Each row is a point on a landscape with many valleys, with its height.
From any point a ball rolls to the lowest of the 5 points nearest to it. It stops when none of these is lower. Distance is the straight distance between rows; heights are no part of it.
K358: 165 115 147 131 153 101 143 110 160 155 145 151 98 146 168 123 144 97 185 109  height 551
K302: 109 147 145 108 159 125 140 161 100 90 105 130 160 124 119 138 106 93 122 111  height 182
K520: 91 128 129 139 103 108 136 146 96 107 107 148 148 106 93 114 106 101 89 106  height 125
K326: 111 178 149 83 173 102 102 100 199 99 118 115 147 166 138 158 79 73 100 132  height 669
K879: 74 126 110 150 72 108 127 125 96 108 118 134 132 93 87 100 115 139 75 113  height 258
K898: 167 94 145 133 132 125 146 117 143 156 153 146 97 145 148 94 178 143 169 125  height 694
K251: 152 113 135 146 122 114 122 117 140 167 170 125 75 137 143 128 178 157 137 146  height 85
K562: 110 135 146 122 139 118 135 179 94 71 89 140 173 142 80 151 78 107 129 106  height 196
K947: 171 100 126 149 141 84 131 107 178 158 158 145 64 155 155 119 173 123 162 118  height 774
K373: 100 159 68 149 56 138 106 135 123 109 149 99 132 105 98 106 112 186 88 149  height 335
K773: 111 118 118 134 112 135 136 145 87 111 90 137 153 112 85 128 111 113 120 98  height 98
K675: 129 130 155 117 151 137 150 135 121 138 116 142 137 121 149 126 134 105 139 126  height 472
K466: 125 133 109 143 103 142 118 128 137 154 164 116 102 111 131 128 154 159 104 168  height 631
K338: 145 123 135 125 146 99 132 112 173 170 139 151 97 119 157 147 158 79 148 124  height 128
K763: 139 163 158 81 168 109 127 106 171 90 135 120 143 159 175 148 97 95 157 124  height 519
K430: 134 122 154 100 155 143 150 139 113 116 112 134 145 141 158 127 128 113 171 113  height 447
K800: 120 162 152 87 177 109 117 108 173 104 116 128 143 155 151 155 92 70 122 137  height 627
K416: 124 152 139 100 174 106 99 103 178 128 117 144 139 139 146 150 93 55 119 126  height 665
K285: 130 144 153 98 171 119 143 124 140 120 114 132 138 124 155 137 112 82 149 123  height 471
K550: 132 117 134 121 130 147 145 144 92 111 90 134 158 118 107 135 116 122 139 107  height 107
K875: 95 131 108 146 104 140 138 130 117 142 140 130 123 91 121 130 143 137 79 131  height 349
K419: 82 139 117 142 102 114 138 125 109 134 125 136 133 89 116 115 125 114 75 115  height 301
K434: 155 93 127 142 114 144 119 118 124 142 161 113 101 139 135 108 176 186 154 150  height 454
K561: 150 98 94 140 101 179 99 111 105 131 128 96 121 138 111 126 130 213 139 151  height 172
K622: 116 130 84 152 81 148 115 136 99 129 129 101 125 109 105 133 126 179 95 142  height 231
K482: 114 149 156 113 166 117 144 142 132 116 104 119 153 125 136 140 104 74 108 124  height 298
K695: 117 130 140 130 143 132 140 126 140 167 119 140 118 106 142 137 137 92 123 128  height 139
K519: 118 104 103 148 90 141 123 143 86 119 81 118 152 118 79 146 116 147 117 105  height 79
K184: 151 111 148 123 148 133 147 118 134 147 137 145 112 131 147 118 159 125 156 123  height 754
K357: 102 157 160 108 164 105 152 159 113 63 109 124 164 151 101 148 82 100 105 110  height 230
K276: 169 96 152 145 132 90 152 121 166 145 154 163 104 171 160 76 153 110 192 103  height 798
K575: 127 101 117 141 103 153 141 135 91 127 98 121 136 118 96 142 125 157 122 116  height 57
K72: 150 136 104 142 105 135 95 141 133 140 182 102 112 131 138 126 152 198 128 195  height 497
K17: 132 130 99 143 105 159 95 130 118 137 163 103 120 124 124 118 138 204 118 167  height 352
K964: 91 133 94 149 75 137 122 135 105 123 126 121 129 103 102 121 129 155 82 127  height 97
K641: 146 122 78 146 88 172 91 125 121 127 143 95 125 136 114 127 108 222 119 170  height 232
K270: 132 95 114 137 110 172 130 115 89 139 106 109 139 125 107 132 137 172 138 106  height 99
K328: 155 133 152 105 163 108 135 106 156 148 129 141 123 134 164 141 128 73 174 117  height 470
K663: 126 157 159 98 173 133 154 139 127 85 122 122 155 148 147 143 102 98 163 116  height 295
K767: 158 93 112 134 106 167 108 117 109 137 135 111 114 151 121 107 162 197 158 140  height 227
K145: 138 127 118 147 130 118 137 123 162 171 164 126 81 120 143 134 169 137 127 150  height 479
K26: 86 155 143 125 153 91 123 118 141 122 98 152 138 123 130 112 92 57 80 112  height 445
K758: 121 156 65 152 89 148 87 142 127 118 168 102 146 115 121 124 102 198 102 184  height 157
K166: 150 149 144 90 170 101 105 103 193 127 127 136 132 143 153 158 105 62 140 126  height 639
K6: 157 99 147 121 136 156 147 124 103 145 134 132 127 135 141 111 156 144 166 112  height 642
K547: 138 110 141 128 134 130 145 125 128 165 141 136 100 114 148 124 169 126 135 128  height 650
K876: 132 109 126 127 118 160 133 128 106 159 134 120 121 119 126 123 157 158 126 134  height 377
K422: 96 137 134 152 105 91 123 165 98 76 86 157 158 120 74 110 95 96 97 99  height 151

Call two points neighbours if one is among the 5 nearest of the other. Go from one point of each pair to the other, from neighbour to neighbour, staying as low as possible. Name the highest point that can't be avoided.
K758 and K251: K434
K758 and K575: K622
K338 and K251: K285

For each start below, name the point where the ball stops.
K326: K575
K763: K575
K422: K575
K767: K575
K184: K338
